Points, in no order, along strands that fork, close into loops and pass close to each other.
Points whose rows are less than 89.3 apart are linked; no others are. Some points are linked to none.
K_399: [-22  -4 -55  77  16 -15 -19   6  18 -41  33   5  24  15 -27  45  -2 -27
  12 -33]
K_733: [-46  27  27 -56  11 -22  13   6   7  14  38  11  -4 -45 -33  25  25 -12
   8  12]
K_373: [ 33  48  12 -14 -11  16   3 -21 -16   1 -12  -8   4 -37 -20 -15  -5 -18
  10   3]
K_446: [ -5 -34  38  37 -16  -5 -22  -5 -18  51   0  33 -28  32  21  -1  60  -5
   8   7]
K_725: [ 31  -8 -14  69 -11   0 -16  16  15  -4 -31 -14  45  40  30 -12  38  14
 -22  21]
K_809: [-31  12  45 -52  -9   9  51 -34   5  26  -6  10 -34 -41 -14 -41 -28 -27
  70 -17]
K_281: [ 10 -11 -18  86  -7 -21  -4  26  23 -36 -14 -33  42  37  15  49  -5 -50
 -16  -4]
K_416: [ 41   3  -2  50   1   3 -18  12 -13  18 -14  -7  -1  35  30  -1  43  -9
 -28   7]
K_957: [ -8 -24 -34  18  33 -40 -22   4   2 -41  19  16   7  11 -21  44 -15  -8
   2 -28]
K_538: [-19  13  18 -21  -6  21 -10  15 -11  19  36  18 -36  -6  -1 -46  28  41
 -18  43]
K_669: [-10  -4 -28  -8 -16   9  17  22  41 -49  13 -16   6  -9 -61 -11 -83   8
  32 -19]
K_255: [  5 -21   2 -37   3  18  18   1  -7 -15 -13   3 -16  19  -1  -1 -50 -14
 -37 -15]
K_597: [-24  14  21  23   9 -14 -13 -56  32 -76  22   9  11  29   8  26  27  23
 -19  52]
K_685: [  1  22 -38  75 -19  14  -8  22  42 -53  13  -8  18  46   1   0  14  -9
 -17  33]
K_161: [  5 -14  27  39 -14  26 -28  -6 -21  26   0   8 -12  31  48 -33  35 -23
 -22  23]
K_517: [-40  11   8 -41  14  14  19  -1  -6  48  -1  22 -27 -20  26 -30 -28 -10
  26 -26]
K_262: [ -2  24  32 -31 -34  18  21 -21 -12  20  -6  11 -19 -50 -12 -27 -15 -38
  41   9]
K_235: [  0 -38  26   5  39   9   9  37   2  64 -36   0 -24  45  44 -18 -20  26
  -8 -47]
K_504: [  4 -24 -64  36   9 -28   0  48 -16   5 -46 -19  56  -7 -13  32  -7   4
  -3 -15]
K_836: [-18   9   5 -30  21  -6  -7  21  30 -11  22   0  -1 -31 -54 -45 -36  47
 -21  13]
K_407: [  1 -18 -45  77   7 -19 -10  34 -25   2 -42 -15  51   1 -12  27  30  13
 -22  23]
K_848: [-42 -16  16 -56  17  -7  -1 -20 -20   3  14  15 -21 -10   9  63  12 -13
   2  -6]
K_619: [-75  -4  19 -33  26   8  38  16  16  49   3  11 -30  20  35 -16 -14  13
  -1 -18]
K_851: [-41 -17 -27 -29  53  -1  28  30  16   5  31  13 -36   5  13 -13   2  84
 -14  -7]
K_608: [ 20  23 -52  29  16 -21 -21  47 -16 -17 -14 -12  12 -12  -9 -15  22   2
 -28   8]
K_82: [ -5   4 -20 -15  15 -26 -10 -47   0 -32  34  13  12 -39 -28  26  16  36
  16   3]
K_484: [ 14  30   5 -25   1  29 -14 -13   1  15   3  23  -7 -46 -31 -63   4  46
  22  10]
K_311: [-10  -8 -51 -13 -17  29  15  15  47 -30   1  -2   0   6 -21 -32 -55  39
  16 -13]
K_940: [ 28 -49 -27  54  19 -49 -18  28  28  20  -4  -2  13  12   5  49 -13  40
  24 -40]
K_496: [-24 -43  47 -24  22 -16 -25  11  -1  12  29   2 -17  31  -5  41  19  -6
 -55   6]
K_682: [ 19 -26  19  -5 -40  42  11 -16 -38  33 -38   0  -2  10  51  -1 -11 -55
  33 -25]
K_121: [ 18 -49 -40  16   3 -12  -4   1  20  -3 -18   2  20  24   1  51 -27  35
  24 -25]
K_10: [ 15  60   4  36  22 -13 -19 -42  32 -58   2  -1  14  27   3  11  27  13
 -12  50]
K_625: [ 26  -5  22  43  21 -55 -25  46 -39  64  -1   2 -20  10   6  29  48 -26
 -13 -16]
K_427: [  2   1  31 -10 -24   5   8 -56  28 -43  34  -1  18   2  -2  22  41  11
 -14  33]
K_187: [-33  -3 -24   6  31 -37 -19 -25  10 -55  55  14  26 -18 -37  28 -13  -4
   3  -3]
K_790: [-35 -20   0 -17  -8  14   6 -23 -13  38  23  33 -35  -2  25   9  32  11
  18   3]
K_445: [ -1  13  37 -57   9  10  39  -5  -9   8 -15 -22  -9 -31 -55 -30 -39  21
  31 -24]
K_193: [ 29   3 -53   1 -25  32  -9  -5  19 -20 -11   3   6  -5   1 -28 -21  42
   4  10]
K_78: [ -6  21  32   7 -28  28 -29  -7 -16  29   7  23 -16   2  14 -62  18 -34
 -23  48]
K_922: [ 23 -11 -53  54 -37  12   4 -19  15 -43 -33 -18  46  16  26  31  11  10
  15   4]
K_807: [-35 -11  20 -51   7  -7 -14  27   6 -16  24  -5   3   2 -19  -9 -23  -9
 -66  25]
K_428: [ 22  -1 -45  29 -52  22  17  14  20 -49 -29 -26  55   0 -11  -2 -26  -6
   5  10]
K_666: [ 14  12  26  -8 -49  29  28 -37 -33  16  -9   5  -5 -16  23 -28  -7 -67
  46   0]
K_596: [ 38  18 -25  32 -55   4  35 -32  15 -70 -13 -42  35   8 -20  -1 -21  -5
  29   7]
K_842: [-47 -15  17 -14  43  14   9  48  -8  58 -17  15 -44  38  38 -29 -24 -18
  -7 -30]
K_100: [  6 -32 -18  -8   3   4 -17  14   3   6  15  19 -20  17  10   1  -9  38
 -12  -1]
K_545: [-39  14   5 -32  12 -44  16  12 -17  31   3  48 -45 -19  -2 -25  -7 -62
  21 -12]
K_374: [-22  13 -17 -15  -5  -7  -3 -40  -9   2  25  17 -23 -31   5  25  46  22
  21   5]
K_734: [ 35  67  13  29  22 -13   7 -36  38 -75  -9 -21  28  -1 -30  -5  -4  -4
   9  35]
K_5: [ 24  -3 -53   8 -17 -16  23 -24  -7 -49 -16 -25  24 -27  -4  49 -18 -13
  37 -24]
K_895: [ 21  -4  -1 -42  -7  22  55 -18 -26  11 -27 -43  -3  -6  28  -3 -60 -26
  31 -36]
K_396: [ 15 -18 -10 -41 -25  38  -4 -36  13  -9   3  16   7  -9  -2 -29 -20  45
  20   2]
K_988: [-19 -20  58   8 -22   8 -21 -44  -9  20  -7  10 -13  40  37  30  52 -15
  -7  17]
K_426: [  6  22   5  26   8 -30 -22 -17 -22  11  -5  -7 -14  -3  26  58  59 -26
  17 -28]
K_730: [ 10  36 -25  24  29 -33 -10  10 -40   2  -9 -16   7 -33  15  32  49 -27
  -3  -8]
K_291: [ 15  -5  40  -9 -37  11  11 -37   9 -57   6 -33   2  35  -9 -12 -27 -24
 -48  12]
K_310: [-13  -1 -11  10   8  16   3  28 -30  35  16  35 -62  -7  27 -49  23   7
  32   3]
K_984: [ -5 -24  10 -17 -10  66   1 -22  -3  17  -4  23 -12  14  37 -32 -11  25
   4   7]
K_578: [-25 -29  33 -50 -12  24  21  -7 -18  18  -9   7  -9  11  16   3 -16 -29
 -11   1]
K_559: [-31 -40   5 -17  -1  36  21 -23   4  62  -3  24 -27  17  50 -10   2  24
  34  -6]
K_942: [ 32  64  38  13  17 -20 -16 -24  18 -41   3 -15  11  -7 -46 -32  16   5
 -12  13]
K_497: [-22   6 -44  50 -34  26 -11  -4  37 -58  22  -5  13   7 -21  -3 -10   1
  15  19]
K_79: [ 11  17   0  -2 -19  20 -26  15 -14   6   8   0   3   2   8 -58 -12  -5
 -42  16]
K_200: [ 15  22  29   3 -21  17 -25  -8  12 -25  17  18  11  -3 -31 -58  -8  18
 -40  32]
K_457: [ 12  18 -37  59  32 -34 -24  35 -32  -4 -18 -23  29  -6  16  31  58  11
 -19  11]
K_694: [-59 -38  40 -58  14 -11   4  13  -6  15  18  -1 -14  15  12  59  27 -36
 -32   9]
K_709: [-28 -16  22 -52  21  -7  24  21   6 -16  23   0 -18  -1 -32  11 -48   3
 -37  -9]
K_613: [  7 -28   6  33  41  -6  -3  15  -8  84  -9  14 -37  35  43 -11   4  44
  27 -40]
K_803: [-20   3 -32 -30  31  -8   4  24  24 -12  14  12 -20 -10  -6 -39 -37  74
  -7  -5]
K_242: [-47 -12  64 -58 -25   6  41  -5   0  33   4  17 -18 -14   2 -11 -14 -54
   2  13]
K_293: [ 45  24 -20  -7  -2  -7   3  49   5 -27 -12 -25  45 -22 -26 -29 -47 -19
 -11 -19]
K_253: [  4 -28 -69  16  25 -20  17  41  14   1 -46 -11  19  -3  10  31 -20  26
  27 -46]
K_251: [ 38 -17   5  58  17 -27 -12  66 -34  68  -1 -17   0 -13  12  13  35  12
  10  -7]
K_756: [-42  19  39 -51   0 -20  13  14   0  32  20  33 -15 -27 -13 -13  18 -51
  -3  16]
K_491: [ 16  22 -11  23 -21  11  -7  -6 -39  17 -15   7  -1 -18  28  -9  38 -27
  26   6]
K_590: [ 12  -9 -58  16   7   9  -5  41 -20  -1 -28 -10  38 -14  16 -30 -15  15
 -26  14]
K_999: [ 25 -26 -15 -10  -7  21  30 -16 -24  20 -50 -19  13   6  36  17 -17 -18
  19 -26]
K_779: [ 11  16 -52  69 -25  24  -5  -6  17 -34 -30 -25  43  35  24 -10   5  17
 -16  34]
K_122: [ -8  -6 -19   2 -21   7   5 -30 -20  26  -3  37 -19 -19  40 -12  32 -19
  60   1]
K_44: [ 51 -33   8  51  15 -50 -17  29  -3  58   7 -10   7  -6  20  54   6  36
  11 -17]
K_907: [  7 -24   5 -17  26  -2  -2  15 -11  56 -14   8 -24  17  22  38   0 -11
   0 -56]
K_932: [ 20 -39  -2  -9  30  -6  10  18   6  41 -34  -4  -2  30  45  21 -36  20
  11 -56]
K_359: [ 29  35  57 -14 -25   9  11 -40   2 -29   3 -41  14  13 -24 -31 -17 -23
 -16  23]
K_328: [-19  15  47 -40  15  -6 -13   6  30 -16  21   3  14 -37 -68 -16  10  32
 -19  24]
K_18: [  7  11 -33 -14  51  -3  -7  55 -10  23   1  -3 -21  -4  10 -31  -4  16
 -23 -12]
K_488: [ 10  30  -7 -56  21  -3   5  -5  -2 -12  -8 -21  -3 -47 -54  -4 -48  35
  15 -17]
K_815: [ 28   9  28 -45  -6   3  33 -24 -32  14 -15 -43 -20 -29 -29 -18 -51 -23
  39 -18]
K_627: [-24 -32  27 -17 -17   5 -15 -49   5 -15  13  -1  -1  22  21  43  46  14
 -34  27]
K_60: [ -5   6   0 -39   8 -20  24 -41 -17  -7  10   2 -24 -22   1  52 -12 -10
  21 -29]
K_120: [ -5  -6 -22  10 -16   9 -23  20  21 -49  17   1   8  31 -27  -8 -32   6
 -22   2]
K_406: [-40 -26  10 -10  -2   1 -10  -8  53 -55  56   7  37 -18 -53   9  21  30
   6  42]
K_71: [ -6 -39  12  -3 -45  10   0  -5  28 -59  12   2  13  52 -20  13 -39 -25
 -34  12]
K_763: [ 32  -7   4  33   2 -20 -29  -8  -1 -11 -26  -7  14  48  11  34  17 -14
 -34 -15]
K_925: [ 26  83  20  18 -14  10  18 -40 -10   1 -20 -13  17 -38  -4 -20  30 -53
  30  10]
K_850: [ 16 -38  28   9  13 -16 -36  22  -3  18  -5   1 -10  52   5  25   5 -11
 -56 -19]
K_398: [-19  23  -5 -19 -20  34  -9 -14  -2  42  31  32 -29 -33   0 -48  17  32
  26  37]
K_169: [ 29  62   7  24  -1   9  14 -17 -16  10 -24 -22   6   1  28  -2  31 -51
  -8  14]
K_663: [ 16  20  51 -20 -38  12  10 -51  12 -27   5 -14  30 -14 -35  -8   3  22
  -7  27]
K_585: [ -3  34  35  -2   6 -16 -16 -15  35 -53  22  -4  28 -17 -90  -8  19  16
  -8  18]
K_678: [-36  -2  38 -50   3   5 -16  14  11  13  43   1 -15 -21  -2 -23  23  -2
 -49  42]
K_721: [  8  26 -32 -28  23 -13  -3  -2 -26   8   6   2 -23 -40   6  28 -12 -11
  12 -18]
K_276: [ 13 -23  -1  18  34 -17  -8  61 -25  66   1  11 -33   1  20   8  25  32
   8 -26]
K_288: [-13  -4   4  -5  21 -30  -7  23 -21  48 -17  38 -38   9   5  16   7 -55
   2 -25]
K_16: [ 28 -34 -12  34 -11  -6  -8  21  20 -28 -17 -11  24  51   1  35 -15 -42
 -40 -18]
K_757: [ 15  53 -20  -7   7   8 -14  29  -9  25  -1  -4   4 -61 -28 -60   6  11
  17   7]
K_638: [ 31   4 -13  -4 -47   6  21 -51  -7 -51  -1 -22  25  -5  -2  26 -24   8
  37 -12]

How many points has the smallest loop of links through each point below? Write - if it is on no loop.
K_78 -> -
K_288 -> -
K_988 -> 15
K_169 -> -

A piece is all that can be reached along the links. How many separate loops has the piece of each point below (a circle has one, a figure eight two, a Y none), and how many tips (points with one link)?
K_608 -> loops 0, tips 6
K_169 -> loops 0, tips 4
K_694 -> loops 1, tips 5

Name the points in between on the shortest way along the links from the first point to the second, in order.
K_121; K_733 -> K_940 > K_44 > K_251 > K_276 > K_613 > K_235 > K_932 > K_907 > K_288 > K_545 > K_756
K_682; K_311 -> K_666 > K_262 > K_373 > K_925 > K_169 > K_491 > K_122 > K_790 > K_559 > K_984 > K_396 > K_193
K_608; K_619 -> K_457 > K_407 > K_504 > K_253 > K_121 > K_940 > K_44 > K_251 > K_276 > K_613 > K_235 > K_842
K_932; K_678 -> K_907 > K_288 > K_545 > K_756 > K_242 > K_578 > K_255 > K_709 > K_807
K_416; K_585 -> K_161 > K_446 > K_988 > K_627 > K_427 > K_597 > K_10 > K_734 > K_942
